A landscape with many valleys, sampled at points; each row gives a point and its height.
A ball rolls from a point to the lowest of its 4 nearest points, and stops where none of them is lower. Distance is the straight distance between rows; heights are no part of it.
<278> (h 6.27): [ 19  13 -22  32 -26  18  20  33  20 -11  25  -6  23  14  -6  18   1 -25
  33   9   9  15  -4  12   7   7   7  28 -20  14  33  17  33  33 -36  -8
  34  32   4 -19   3   3  20 -11  -5 -19 -10]
<526> (h 3.87): [ -4  -2  13  22 -38  -4   7  25  27  15   6  -6  43  29   0  21  20  -1
  12 -15  21   1  -3  -1 -14  34  40  27   1  31   9   2  25 -10 -38 -18
  24  12  -7 -15 -16  -1  -1 -20   0  11 -10]
<107> (h 4.21): [  1  11  33 -48  -6  -9 -28 -62 -26  21  -8  -3 -12 -13  21   8  -4 -10
 -35 -12  17 -22   5 -28  -3   3  17 -35  26   4 -31 -18 -23 -50  18 -18
 -20 -14  -7  15   4  15 -31 -17  20  20 -25]
<238> (h 6.34): [-56  -5 -29  13  25 -21  17   4   9   5  10  48  25  -1  30  -8 -14  54
  -1 -17 -18 -32 -13  -2 -27 -20  14  26 -12   3 -18  -4  29   3   9  16
 -32 -21 -11 -33   0 -37  13  17 -32  10  25]
<542> (h 5.27): [ 19  -1   7  20 -61  -3  13  15  15  11   2 -42  35  38 -24  29  26 -22
  20   0  24  19 -11   2  23  67  44  21  -1  24  26  14  31   2 -62 -33
  55  16 -16 -10 -12  11 -10 -29  -3  20 -22]
<954> (h 5.48): [  7   6  36 -31 -25   2 -16 -38  -4  25  -3 -18  -1   4   6  11  10 -16
 -17  -8  23  -2   0 -19  -9  16  30 -27  30  10 -27 -12 -26 -34   5 -16
   6  -2  -8  23  -5  14 -31 -22  22  21 -23]
<636> (h 4.26): [ 11   4  10   8 -14  12  15  13   7   0  -5 -12  11   7  -6   8  10 -10
  12   3  10  13  -7  -3   6   3  10  -1  -2  19   2  -5 -13   2 -11 -11
  15  23   7  11  -4   5  -9 -10   9  -1   1]
<660> (h 3.98): [-13   9  28 -22 -22 -39 -21 -46 -10  31  -7   3  10   5  26  11   1  -5
 -34 -13  13 -16  17 -25 -17  21  38 -11  25  13 -35 -14  -6 -49  18 -16
 -21  -6 -10  10 -16   2 -29 -21  12  18 -15]
<180> (h 2.94): [-12  -7  13   3 -31 -29  -1   1  17  29   0   2  33  30   3  14  17   6
  -9 -21  13  -2   0 -11 -30  29  57  19  21  30 -12 -18   9 -36 -18 -21
   7   3 -11 -14 -24  -5 -16 -23  12  18 -17]
<958> (h 4.81): [-38 -19 -33   5  42  -6  17  20  17  -8  17  40  11 -12  19 -33 -23  41
  10  -6 -27 -25   1  10 -16 -22 -21  22 -30  -1  -9  16  23  19   2  26
 -32 -17   7 -22   9 -22  28  27 -32  -9  23]
<795> (h 5.56): [ -2   6 -35  24 -20   8  25  42  33   0  34   1  34   8   2   8   6 -20
  34 -10   8   9   9  18   2  -5  14  37 -34  23  25  13  45  28 -46   4
  21  26   0 -34   0  -6  26  -5 -19 -17 -14]
<32> (h 8.01): [ 49  22  -5  15 -29  32  18  -8 -35 -26  -7 -28 -34   5 -47  16   7 -46
  49  28  -8  47  -3   3  36   3 -28 -34   1 -22  45  21  -9  35  -8  -7
  57  38  -7  31   7  20 -12  -2   4  -7  -4]
<975> (h 4.86): [-16 -11 -27  15  48   6   1  28   4 -20  -1  28 -10 -29   8 -30 -22  30
   8  -5 -32 -18  11  23  -2 -28 -38   7 -28 -20  -3   6  13  33  17  28
 -41 -32   9 -13  11 -12  33  31 -20 -28  20]
<374> (h 2.75): [-36  -9 -12  -1  48 -10  -4  -7  -8 -23 -29  25 -11 -24   2 -25 -27  50
 -22  17 -17 -35  -9   4   1 -17 -17  17  -7 -26 -13 -15   2   2  39  26
 -49 -61  -2 -19  14 -23  26  36 -28   2  38]
<924> (h 7.50): [ 34   9  22 -14 -21  28   7 -20 -25   3  -7 -43 -33  13 -29   9  18 -37
  25   9  12  34 -10 -24  22   5 -12 -50  12 -15  13   4 -46  -2   1  -7
  45  22  -9  40  16  24 -37  -6  26  17 -18]
<675> (h 4.96): [ -9  -4  -5  26 -20   6  16  30  24   6  18   3  37  20   2  10  15   2
  14 -14  13   2  -2   8  -7  11  24  28 -14  31   7   0  21  12 -26  -4
  17  17   4 -17  -8 -11   6 -11  -4   0  -2]
<868> (h 5.09): [-36   8   5  -1 -22 -59 -15 -35  -5  28  -2  32  28  14  25  13  -2  24
 -33 -21  -3 -10   8 -16 -35  22  53  15  31  14 -27 -18  29 -56   9  -8
 -13 -10 -21 -16 -23 -17 -13 -21  -8  19  -1]
<47> (h 0.44): [  6  -9 -48   3  30  -5  -7  47   7 -21  33  19 -22 -28   0 -22 -27 -11
  24   3 -39  20  15  38   1 -35 -63   3 -29 -36  30  43  25  55   1  30
 -15  12  36 -19  19   2  54  28  -7 -60  -7]
<641> (h 2.60): [-13   0   6   2  11  -5  -4 -15  -2   3 -12  16   6  -6  19   0   1  24
 -19  -7   7 -17  -5   0 -14  -6  11   6   8  14 -27 -16 -16 -12  20   7
 -23 -21   2   2  -9  -6 -15   3   5   7  19]
<652> (h 6.98): [-66   6 -33   6  17 -45  11 -20  -8   3  -9  53  13  -9  22 -10 -11  58
 -19  -5 -28 -37 -13  -4 -27   2  18  26   1   3 -26  -7  30 -18  28  18
 -35 -39 -25 -35  10 -33  11  17 -44  16  38]
<27> (h 2.67): [  3  -3  35  -3 -53 -30 -10  -1  12  31   3 -20  31  37  -6  18  22 -23
  -8 -21  31   9   2 -10 -21  52  69   6  31  18  -3  -4   3 -46 -42 -33
  33  10 -14   7 -33   5 -23 -36  18  37 -29]
<260> (h 5.76): [ -7 -10 -27  16  23   7  21  34  21 -10  30  15   5 -12   9 -17 -10  13
  16  -3 -14   0   7  22  -1 -24 -21  18 -28  -5  10  14  11  29 -10  14
  -8   9  17 -21   2  -8  19  12  -6 -22   9]
<466> (h 6.19): [ 37   8   0  16  -9  29  15  14  -6 -18   1  -7 -20   0 -29   7   5 -26
  27  16   3  26   0   7  22 -12 -18  -9  -9   4  26   7 -14  31  -7  -6
  31  31  10  16   2  12  -8   0  15 -15   0]
<314> (h 5.75): [ 16   7  42 -40 -38   4  -6 -40  -7  25   5 -42  -7  15   2   5  12 -37
 -12  -1  25   4  -2 -38   4  27  29 -32  23   8 -12  -8 -31 -41  -4 -29
  33  16  -8  38   3  28 -39 -22  18  33 -41]
<577> (h 4.50): [ 18   1  30 -28 -42   8   4 -23  -5  20   3 -46  -3  22  -8  15  16 -36
   3  -4  28  13 -16 -31   7  31  37 -31  24  10  -3   1 -25 -31 -15 -31
  45  25  -8  33   1  26 -41 -33  15  34 -36]
<441> (h 4.02): [-31 -12 -24  10  41  -6   7   5   6 -11 -12  31  -1 -23  13 -17 -12  45
 -12   1 -15 -25  -2  13  -6 -18 -14  19 -13  -4 -14  -5   0  13  23  19
 -41 -36  -1 -20   3 -24  14  21 -25   1  35]
<480> (h 5.01): [ -4 -24 -18   7  65   9 -27  25 -13 -30 -27  19 -27 -17  -7 -24 -27  26
 -17  13 -28 -20  14  17  10 -23 -62   2 -16 -48  13   4  -9  24  22  34
 -49 -48  10   1  10  -8  40  34  -9 -23  25]
<704> (h 3.49): [  2   3  15 -12  29  -4 -19 -33 -12  -1 -25   5 -15 -15   5  -5   0  18
 -29   8   4 -27  -3  -6   6 -12 -10  -2  14  -7 -26 -19 -22 -23  30  10
 -38 -29  -6  -2  -4  -3  -7  10   9   9  18]
<1059> (h 4.35): [  0 -10  -5  -3  56  11 -37  -5 -22 -23 -35  14 -32 -20   4 -13 -19  36
 -29  27  -6 -25   2  16  17 -20 -46   2  -5 -29   6 -13 -20   0  37  27
 -50 -54  -1  -2   9 -11  18  31  -5  -4  26]
<904> (h 2.17): [ 13   5 -40  15  10   5  -6  40  10 -22  29   3 -22 -14 -14  -9 -14 -20
  28  11 -20  26  11  31   9 -27 -53   7 -23 -15  35  30  23  56  -7  15
   5  33  23  -6  15  13  37  14  -3 -53  -6]
<35> (h 4.28): [ 11   9 -38  16   1   7  21  47  29 -14  49   5   6  -8   1  -2 -10 -17
  26   1  -8  15   9  26  -2 -15 -23  30 -34   5  30  26  31  47 -29   6
  12  26  16 -29  14  -8  39   3 -12 -39 -11]
<1055> (h 5.28): [ 16 -15  -4  15  45  21 -29  30 -11 -22 -21   9 -31 -16 -23 -13 -15  20
 -11  12 -29  -1  13  14  17 -27 -63  -5  -7 -41  19  -1 -11  26  17  33
 -37 -25  25   6   3   4  25  31  11 -36  22]
<688> (h 1.93): [  2 -10 -34   8  38  11   5  39  11 -16  20  11 -14 -22  -5 -19 -15  -6
  16  -4 -27   6  10  26   6 -30 -43   0 -24 -21  15  21  15  51   0  22
 -15  15  29 -10   9  -3  39  21  -5 -42   9]
<474> (h 5.46): [ 35  14   6  17 -59  22  35   1 -14  -1  -5 -46  20  32 -26  24  18 -40
  26  14  23  40  -8  -5  33  58  26  -6  -1   5  30  12  18  17 -48 -39
  78  33 -23  -8   3  23 -16 -21 -10  37 -14]
<1130> (h 5.00): [ 10 -12  12   3  30  17 -19   3  -8 -14 -19   0 -19 -18 -11  -6   3   3
  -5   9  -5  -8   1   8  12 -23 -34  -7  -5 -15  -2  -8 -26  13  21  16
 -29 -14  17  13   0  -5   1  16  10 -14  16]
<657> (h 3.62): [ 15   6  27  -6 -51  -4  14  -1   8  14   1 -42  17  31 -13  16  26 -33
  11   2  25  19 -13 -19  -2  47  45  -3  15  14   7   3  -5 -19 -29 -35
  50  25  -9  11 -10  16 -29 -31  14  27 -25]
<298> (h 6.44): [ 52  20   6  11 -44  30  41 -10 -32  -9  -2 -53 -10  32 -35  15   7 -44
  35  23   6  54 -16  -6  44  33   7 -27   0 -14  38  19   1  16 -17 -22
  85  39 -29  14  10  26 -30 -16  -1  30  -8]
<594> (h 4.91): [ 18   1  35 -30  -4  13 -22 -42 -23  14  -9 -17 -13  -2   5   5   3 -14
 -18   1  19 -11  -1 -24   7  -3  -4 -30  19   2 -28 -23 -35 -28  25  -4
  -7  -5  -3  28   0  16 -32  -6  21  15 -11]
<79> (h 2.93): [ -2   4  23 -20   8   9 -13 -31 -13   2 -23   0 -12 -13  10  -9   5   8
 -25   4   8 -24  -1  -9  -3 -13  -1 -11  19   3 -24 -18 -31 -26  21   7
 -18 -17  -3   9  -4  -2 -12  -2  15   9   5]
<139> (h 3.22): [  0  -4  26   4 -38 -11   9   8  21  22   0 -19  29  27  -3  18  19 -13
   9  -8  25  12  -1 -10  -7  31  52   7  18  18  -4  -8   3 -22 -30 -32
  33  20  -8   2 -15   4 -20 -22   8  13 -20]
<277> (h 1.47): [ 29   0 -28   3   9  16 -19  35  -6 -29  14   8 -32 -28 -29  -2 -11 -26
  22  25 -34  34  10  36   7 -26 -66  -9  -9 -32  46  29  13  59   6  13
  12  13  25  -3   8  15  40  18   7 -67  -3]
<598> (h 6.41): [-42  -6 -18   6  24 -29   9 -11   2  -2 -10  38  12 -14  23 -11  -8  51
 -19  -4 -11 -30  -8   3 -17  -8  18  21  -3   2 -29  -9  19  -5  30  17
 -45 -32 -13 -24   2 -38   8  15 -32   7  37]
<426> (h 3.97): [-21  -3  -8   1  41 -16 -11 -19 -19 -15 -37  30 -19 -24  10 -18 -14  46
 -31  23  -6 -38  -8   1   1  -5 -19  14  -5  -9 -20 -15  -2 -21  45  21
 -46 -52  -9 -18   2 -23  11  23 -23   6  38]
<663> (h 3.54): [  2   3  15   3  10  12   2  -3   3  -2  -8  -1  -2  -3   5  -4  14  -2
   2   1   1   0   3  -5   6 -13  -5  -6   0  12 -10 -10 -19   2  13  -2
  -4   3   4  17  -4  -1 -19   2  15   2  10]
<568> (h 2.05): [ -4   0  42 -26 -41 -30 -26 -31   6  36   5 -11  20  26   3  16   9 -25
 -30 -27  28   0   8 -26 -24  43  57 -14  38   0 -20  -2  -5 -57 -14 -38
  14   7 -11  23 -26   7 -37 -32  23  29 -37]
<55> (h 3.76): [-21  13  21 -18 -26 -50 -24 -48  -8  29  -7  16  15  12  29  15  -7   6
 -40 -22   4 -14   7 -21 -32  26  53   1  28   9 -28 -18   8 -60   1 -15
 -21  -6 -17   3 -26  -7 -20 -25   7  21 -12]
<316> (h 5.85): [-13   0 -37  18  -4   0  22  41  37  -3  43   6  34   6  14 -11  -4  -1
  31 -16  -3   0   3  32 -13 -12  -5  32 -34  18  15  21  37  22 -37  17
   6  28   6 -36   5 -13  38  10 -21 -15 -14]
<965> (h 4.94): [ 23  10  29 -19 -29  14  12 -15  -7  11   2 -47  -8  20 -10   5  20 -37
   8   8  18  15 -14 -29  13  29  24 -29  11   8   1   2 -33 -23 -12 -22
  49  21  -8  31   5  34 -36 -19  17  25 -29]
<851> (h 4.73): [ -1   5  36 -64 -28  -2 -25 -59 -15  34  18 -29 -11   9   9   7   4 -33
 -25 -20  20 -12   7 -44  -9  24  46 -45  34   3 -18  -2 -14 -56   6 -33
  11   2 -18  33  -1  26 -33 -30  29  35 -48]
<325> (h 2.66): [-12  -5  25   0 -15 -14   3  -8   6  18  -5  -3  23   7  12  11  16   9
 -14  -9  13   2  -1  -9 -19  19  42   7  15  21 -19 -22  -4 -20  -3 -20
   6   6  -2  -2 -19  -5 -26 -18   6  15  -7]
<245> (h 5.64): [  9   5  13  18 -25   6  19  16  20   7   3 -13  25  17  -6  14  15  -9
  13  -5  19  21   0   3   6  14  20  15  -5  24   9  -1   0   5 -25 -16
  22  23   5  -1  -4   2  -9 -15   2   4  -4]
<427> (h 7.07): [ 26  14  17  -3 -21  24   9  -1 -12   2  -7 -29 -20  12 -21   4  23 -28
  19  11  11  24 -11  -7  21   6  -7 -25   0   3   7  -3 -30   9  -6  -8
  40  24   1  29  11  18 -23  -8  15  10  -7]
<1037> (h 3.17): [-22   2   7  -8  23 -27 -13 -37 -15   1 -29  20  -4 -17  17  -1 -11  34
 -34   3  -4 -30  -4  -4  -6  -4   2  -1   8   5 -30 -24  -2 -22  38   9
 -35 -37  -5  -4  -1 -19  -2   7  -4   7  25]
<93> (h 4.69): [ 14   2  31 -11 -27   4   7 -11   3   6 -13 -21   4  16   1   8  18 -15
   3  -4  17  10  -7 -15  -2  10  29 -10  15  15  -7 -12 -22 -16  -9 -19
  21  18  -3  18  -4  15 -25 -20  17  18 -19]
<591> (h 5.14): [ 10  -1   3  14  10  17   3  21   9  -6  -1   2  -4  -9  -8  -3   1   3
   3   0  -5   5   1   7   1 -24 -20  -2  -7   8   6   2 -11  27   2   3
  -4   6  13   3   1   0   7   3   8 -16   9]
<551> (h 3.21): [-29  -2 -21  -1  61 -13 -17  -5 -23 -31 -34  24 -26 -21  -2 -23 -27  45
 -31  28 -18 -42  -3   6   9  -9 -33  21 -13 -29  -9  -6  -3 -10  43  31
 -58 -66 -10 -12  14 -28  32  43 -26  -5  38]
<908> (h 6.24): [ 27   2  22 -13  -8  28   3 -11 -11   1 -10 -24 -22   1 -22   4  13 -27
   2  13   6  11 -12  -8  17 -11  -8 -31   8  -1  -1  -5 -42  -3   8  -2
  17  13   1  28   1  15 -23  -1  26   6  -3]
<966> (h 7.57): [-57  -1 -18   4   2 -51   3 -19  -7  13  -8  49  25   5  28  13  -1  48
 -27 -20 -14 -31 -10  -8 -34   1  33  29   9   6 -29 -15  40 -25  21  12
 -31 -30 -19 -37  -3 -30  -5   7 -27  19  25]
<841> (h 4.32): [ 11  -1 -19   9  17  18   7  32  12 -20  11   6  -6 -19 -12 -11 -10  -3
  24   5 -17  15   9  20   4 -27 -36   7 -25  -3  20  14   7  44   2  11
   0  22  19   8   7   2  22   8  -2 -30  16]
<223> (h 4.64): [-36 -10 -10  11  10 -33   8  -1   6   5   0  27  26  -3  24   0  -4  40
 -17 -16  -7 -21  -5  -8 -23  -5  26  22   5  25 -17 -10  18  -8  14   6
 -23 -15  -5 -17  -8 -23   0   9 -19  13  20]
<642> (h 4.11): [ 21   9  32  -4 -39  14   7 -11  -2  15   0 -32  11  25 -12  12  18 -31
   7  -6  21  19 -13 -18   9  25  27 -20  23  10   2  -3 -24 -17 -17 -26
  40  24  -2  26  -1  21 -33 -22  14  25 -21]
<51> (h 3.86): [ 28  10  26   3 -53  15  16  -7  -5   8   0 -53   3  30 -18  23  20 -39
  13   3  23  28 -15 -22  23  46  32 -12  11   3  16   5  -8 -10 -26 -27
  62  27 -16  21   0  20 -27 -27  16  24 -16]
<718> (h 2.44): [ 36   7 -26  15   6  21  -7  37  -7 -34  11   2 -33 -16 -31  -1  -9 -28
  26  23 -26  40   7  21  14 -18 -54 -11 -12 -24  43  27   8  58   0   8
  18  27  21  11   8  12  27  12   3 -55   0]
<170> (h 7.10): [ 21   7  37 -49 -30  29  -8 -37 -26  21  17 -49 -23  15 -10   3  17 -37
   3   1  16   6 -15 -36  19  12  22 -57  20  -8  -2   3 -35 -31   0 -19
  47   8  -8  40  14  35 -48 -12  26  27 -41]
<240> (h 5.68): [ 13 -29 -20  10  58  12 -40  42  -5 -19 -16  20 -42 -19 -22 -25 -24  15
  -7  15 -38   5  22  26  17 -32 -72  -4 -10 -53  27  14  -2  37  17  34
 -47 -39  27   1   1   8  48  39  -2 -41  15]
<1113> (h 3.95): [  0  -1  11  -5  35   8 -24 -18 -22 -10 -36  12 -19 -22  -1 -14  -6  26
 -26  12  -5 -25   4  -4  12 -18 -29  -3   8 -12 -18 -23 -26  -7  29  20
 -47 -40  -3  -1   0  -8   5  20  -1   1  26]
<21> (h 7.09): [ 40  16  13   2 -28  28  24 -11 -20  -7 -10 -38 -15  21 -27  10  18 -36
  29  13  13  31 -12 -11  30  20   1 -26   1  -3  25   4 -19   9 -14 -12
  57  24  -4  33   8  25 -24 -12  17  21 -11]
<401> (h 4.40): [-10 -15 -11  18  47   5   2  17   8 -14  -1  16  -8 -21  11 -24 -17  33
  -9   5 -18 -13   6  15   4 -23 -33  10 -11 -14   0  -3   6  24  19  23
 -32 -25  13  -5  10 -13  21  22 -10 -18  29]
<398> (h 5.89): [-36 -23 -54   6  43 -12  19  41  23 -12  38  30   4 -11  27 -31 -28  22
  16 -15 -33 -16   6  24 -24 -32 -28  18 -38 -15   6  32  20  29  -9  32
 -25  -7  14 -33  15 -18  45  27 -29 -26   7]
<1139> (h 5.87): [ 25   5  42 -27 -16  19   2 -23  -6  15  -8 -36 -10   8  -6   7  19 -20
   0   6  25   7 -11 -26  10  -1   8 -37  14  11  -8  -7 -33 -24   2 -20
  21   9  -3  33  -1  22 -36 -19  21  20 -23]
<697> (h 2.92): [ -5   9  14   2  -2   4   6   2  16   4  -5   6  16   6  14  15  14   8
  -1 -11  14   2  -8  -1 -14   0  16  16  10  28 -10 -20  -2  -2   0  -8
  -4   7   8   5 -14  -8  -8  -9   7   4   3]
<619> (h 4.83): [ 16   7  27  -5  -6  19   1 -13  -7   4 -18 -24   0   1  -5   9  19  -9
  -1  -5  18  -3  -2 -17   3  -1   4 -16  14  15  -8  -7 -33  -8   3 -13
  13  10   1  27   1  12 -27 -11  16   6  -2]
<1011> (h 4.82): [-41   6 -12  -5  22 -34   0 -32 -19  -1 -25  36  -5 -15  27  -8 -14  51
 -29   2 -10 -33  -8  -8 -11  -3   3  22   8   4 -33 -16  16 -27  37  18
 -41 -43 -14 -20   8 -28   6   9 -23  14  30]
<405> (h 4.37): [ 23   8 -12  12   1  30   2  18  -6 -23   2   0 -27 -12 -28   4   3 -21
  24  22 -13  32   4  13  18 -18 -49 -10 -13 -14  33  10  -4  41  -2   2
  18  22  27   9   8  11  12   4   9 -39  11]
<428> (h 4.08): [ -6  13  31 -52 -27 -28 -37 -66 -13  31  14  -4  -3  -6  25  12  -6 -16
 -28 -22  26 -10   9 -34 -15  24  44 -28  31   8 -30 -13  -8 -68  12 -22
 -10  -6 -18  18  -8  16 -32 -28  16  25 -39]
<512> (h 2.49): [ -7   0  21 -12  -1  -8  -9 -28  -5  18 -14   0   5   1  19   5   3   6
 -17  -1  13  -6  -4 -11  -6  -4  16  -2  16  12 -25 -22 -24 -24  19 -11
 -16  -2  -1   2 -12   1 -24 -13  15  13   4]
<184> (h 5.60): [ 18 -12  -8  13  28  23 -12  21  -4 -22  -8   7 -28 -18 -28 -12  -2  -8
  17   7 -15  14  10  20  15 -30 -57  -9 -10 -21  25   1  -9  44   7  19
  -7   3  22  11   3   7  18   9   9 -38  17]
<762> (h 3.63): [-33   3   1   4 -17 -31  -4 -11  10  21   1  22  38  23  28  14   3  24
 -25 -23   6  -7   3  -7 -33  14  51  22  18  19 -10 -15  13 -34  -4  -4
 -15   2 -11 -14 -21 -18 -10 -10  -3  20   1]
<940> (h 6.58): [ 44  20 -11  16 -28  32  30  11  -5 -26   4 -29  -3   8 -31  22  10 -36
  36  19   6  43  -4   6  25  12 -11   1 -11   4  37  14   9  34 -23 -28
  59  43 -11   8   0  12  -3 -14  -3  -3  -3]
<1123> (h 5.88): [ 33  16  -7  24 -44  18  30  21   4 -14   5 -30  20  21 -24  28   8 -29
  31  12  13  33  -9   6  24  36   3  16 -16  12  32  12  31  35 -38 -21
  54  41 -11 -11   8  10   9 -10  -9   2 -11]
<137> (h 1.18): [-49  -6 -33   2  43 -29   8 -14 -16 -22 -26  41 -12 -29  10 -18 -22  66
 -28  14 -26 -53 -18   0   0  -5 -10  20  -9 -23 -17  -5  23  -9  45  22
 -50 -60  -8 -31  25 -33  26  34 -54  12  40]
<1098> (h 3.43): [-24  12  10  -8  -6 -36  -7 -28   2  20  -7  18  16   6  23   9   3  24
 -35 -18   9 -18   2 -11 -20   6  36  10  21  16 -37 -18   3 -32  18  -8
 -25 -13  -8  -9 -15  -9 -18 -13   6  21   6]
<931> (h 3.14): [-31   7   7  -4   4 -29  -4 -29  -8  15 -10  26  16   4  24   7  -4  31
 -30 -13   0 -20   6  -9 -28   1  35  11  15  17 -40 -19   9 -25  18  -6
 -28 -21 -10 -15 -12 -11  -8  -2  -7  13  17]
<1097> (h 5.61): [ 21   2  37 -42  -9  11 -18 -38 -17  20  -5 -29 -19  -3   0   3  13 -17
 -14  -2  15  -7  -4 -32   7  -7  10 -51  21   0 -22 -10 -37 -29   9 -10
  11   2  -5  36  11  26 -34 -17  28  31 -26]
<671> (h 3.42): [-52 -19 -47  15  46 -23  23   8   5 -11   7  53   5 -24  23 -33 -30  54
  -6  -8 -31 -40 -11  12 -17 -13 -19  22 -22 -15 -24   4  25  10  18  24
 -43 -40   3 -27  18 -31  29  37 -45  -4  37]
<162> (h 4.84): [-18   2  23 -20 -48 -73 -48 -48   2  46   5  10  29  28  15  11 -11 -29
 -32 -33  20  -6  27 -25 -48  53  75  -1  45   3  -8   2  21 -81 -20 -27
  -6  -2 -31  12 -43   2 -20 -40  16  28 -39]
<906> (h 4.43): [-29 -11 -63  18  17  -8  22  49  38  -9  59  15  12  -6  26 -22 -19   4
  29 -17 -15 -10   5  36 -18 -29 -19  28 -48  -6   3  32  37  29 -27  35
 -14  13   9 -43  16 -11  48  15 -32 -25 -24]
<811> (h 7.04): [ 37  11   3   5  -5  41  -1   6 -16 -15  -8 -19 -36  -1 -36   5  14 -32
  32  20  -2  30  -6   5  24 -19 -28 -25   3  -7  29   5 -23  30   1  -1
  32  27  13  22   8  17 -11   4  16 -12   3]
<1057> (h 4.90): [ -2 -18 -23  10  50   9 -17  32   7 -22  -5  19 -26 -21  -8 -23 -17  17
   6   6 -28   1  11  24   8 -27 -59   1 -11 -26  13   8  -1  35  10  29
 -29 -18  24  -1   2  -6  35  28  -1 -30  20]
<99> (h 5.86): [-35 -16 -26  14  27  -1  25  27  21  -2  21  40  18 -10  18 -17 -21  32
  10 -14 -19 -16   3  22 -15 -25 -11  19 -30   1  -6   6  24  22   1  22
 -30  -9  -1 -25   9 -26  25  24 -23 -16  13]
<45> (h 3.26): [-17   1   3   2   8   0   9  11  19   2   4  14  14  -8  10   0   2  19
  -2  -9  -2  -4  -3   4 -14 -14  15  14  -2  18 -14 -10   7   4  -2   1
 -13   4   2  -3 -10 -10   1  -2  -3  -2  14]
<665> (h 5.59): [ 20 -13  38 -23  19  23 -22 -30 -18   6 -24 -13 -22 -13  -2  -2  10  -1
 -14  12  10  -9   6 -18  18 -13 -18 -28  11  -4 -19 -26 -43 -27  24   4
 -15  -8  -2  22   7  11 -24   9  27  13  -7]
<1137> (h 2.18): [ -4 -11 -59  12  28  -6  11  40  30 -23  52  12   0 -18  14 -27 -24 -13
  29  -6 -20   6  13  42  -9 -33 -37  15 -45 -20  22  39  27  45 -13  25
  -7  12  23 -27  11  -9  46  15 -22 -45 -12]
<304> (h 5.45): [ 16  -1  -9  28 -31  11  17  45  30   8  20 -11  41  26  -9  17  16 -12
  31  -3  12  13  -3  11   5  24  29  33 -22  24  26   3  43  13 -50 -11
  39  24  -4 -28  -1  -6  16 -16   0   0 -12]
<928> (h 1.11): [ 21 -10 -30   5  36   8 -28  43  -2 -24  15  14 -46 -29 -22 -20 -20 -19
  11  18 -43  21  23  36  11 -40 -78  -8 -19 -45  41  33  15  53  15  30
 -12  -3  42  -3  13  15  55  27  -5 -64  -8]
<495> (h 5.74): [-41 -22 -68   5  35 -15  29  42  32  -4  54  29  18  -1  35 -37 -28  12
  20 -21 -24 -18   4  31 -23 -31 -25  22 -46 -17   6  39  27  27 -17  41
 -29  -1  10 -42  21 -21  48  27 -38 -14  -4]
<823> (h 3.18): [-17   3  24 -19 -42 -55 -33 -40  -7  42   1   6  26  20  20  12   0 -10
 -37 -23  21  -5  13 -17 -42  34  65   3  37  18 -23 -11  11 -67 -12 -27
  -2   1 -21   4 -33   1 -20 -34   9  29 -24]
<833> (h 4.54): [  6  -1   6  15 -44  -2  12  24  20  11  -1 -30  40  35 -13  27  22 -10
  20  -7  17  12  -1   2   5  39  38  23   1  24  15   5  26   1 -48 -23
  44  22  -7 -15 -11   2   3 -22  -5  10 -13]
<754> (h 4.18): [ 18  -4  24 -32  24  13 -32 -47 -28   9 -24  -6 -26 -18   1  -6  -3   5
 -28  12  13 -27   1 -16  11  -9 -19 -28  18  -5 -25 -20 -41 -29  28  10
 -31 -25  -6  13   8   6 -15   4  21   6  -2]
<429> (h 6.63): [ 23  -1  22  -7  20  31 -19 -15 -11  -9 -23  -9 -29 -18 -13  -3   9   3
  -6  19  -4   2   2  -8  15 -28 -35 -21   6 -10  -1 -13 -40   3  19  13
 -10 -11   1  21   3   9 -11  11  29  -1  13]
<251> (h 3.85): [-17  -6  -6  10  28   6  12  13   7 -15  -2  19   2 -19  13 -11  -6  26
  -5   0  -7  -6   0   6  -3 -20 -12  11  -1   5 -11  -9  -3  10  16  10
 -28 -18   9  -6  -9 -20   8  15 -13 -10  23]
<77> (h 4.52): [ 26  10   9  18 -37  19  24  10   8  -4  -6 -32  13  22 -19  29  16 -27
  22   5  18  28  -7  -3  23  32  17   0   2  15  20   4  -1   8 -31 -29
  46  30 -11  10  -3  12 -14 -21   3   9 -10]
<125> (h 6.76): [ 25  16 -26  25 -21  27  22  31   7 -21  23  -7   6   5 -18  12  -3 -28
  36  14   5  35   8  22  19  -7 -15  17 -16   9  39  23  25  49 -24 -10
  34  44   7 -16  10   4  19  -3  -9 -28  -5]
<639> (h 5.49): [  2 -14  -1  10  31  17 -13  19  -2 -17 -16   4 -19 -20  -8 -17   0   9
  -7  12 -16  -4   3  20  17 -30 -45  -7 -11 -15  -4 -10 -14  19   8  16
 -23 -17  14   7  -2  -1  11  23  12 -18  28]

For each start below, name the point where the ball stops.
<32> => <47>
<940> => <568>
<298> => <568>
<811> => <47>
<314> => <568>
<278> => <568>
<619> => <512>
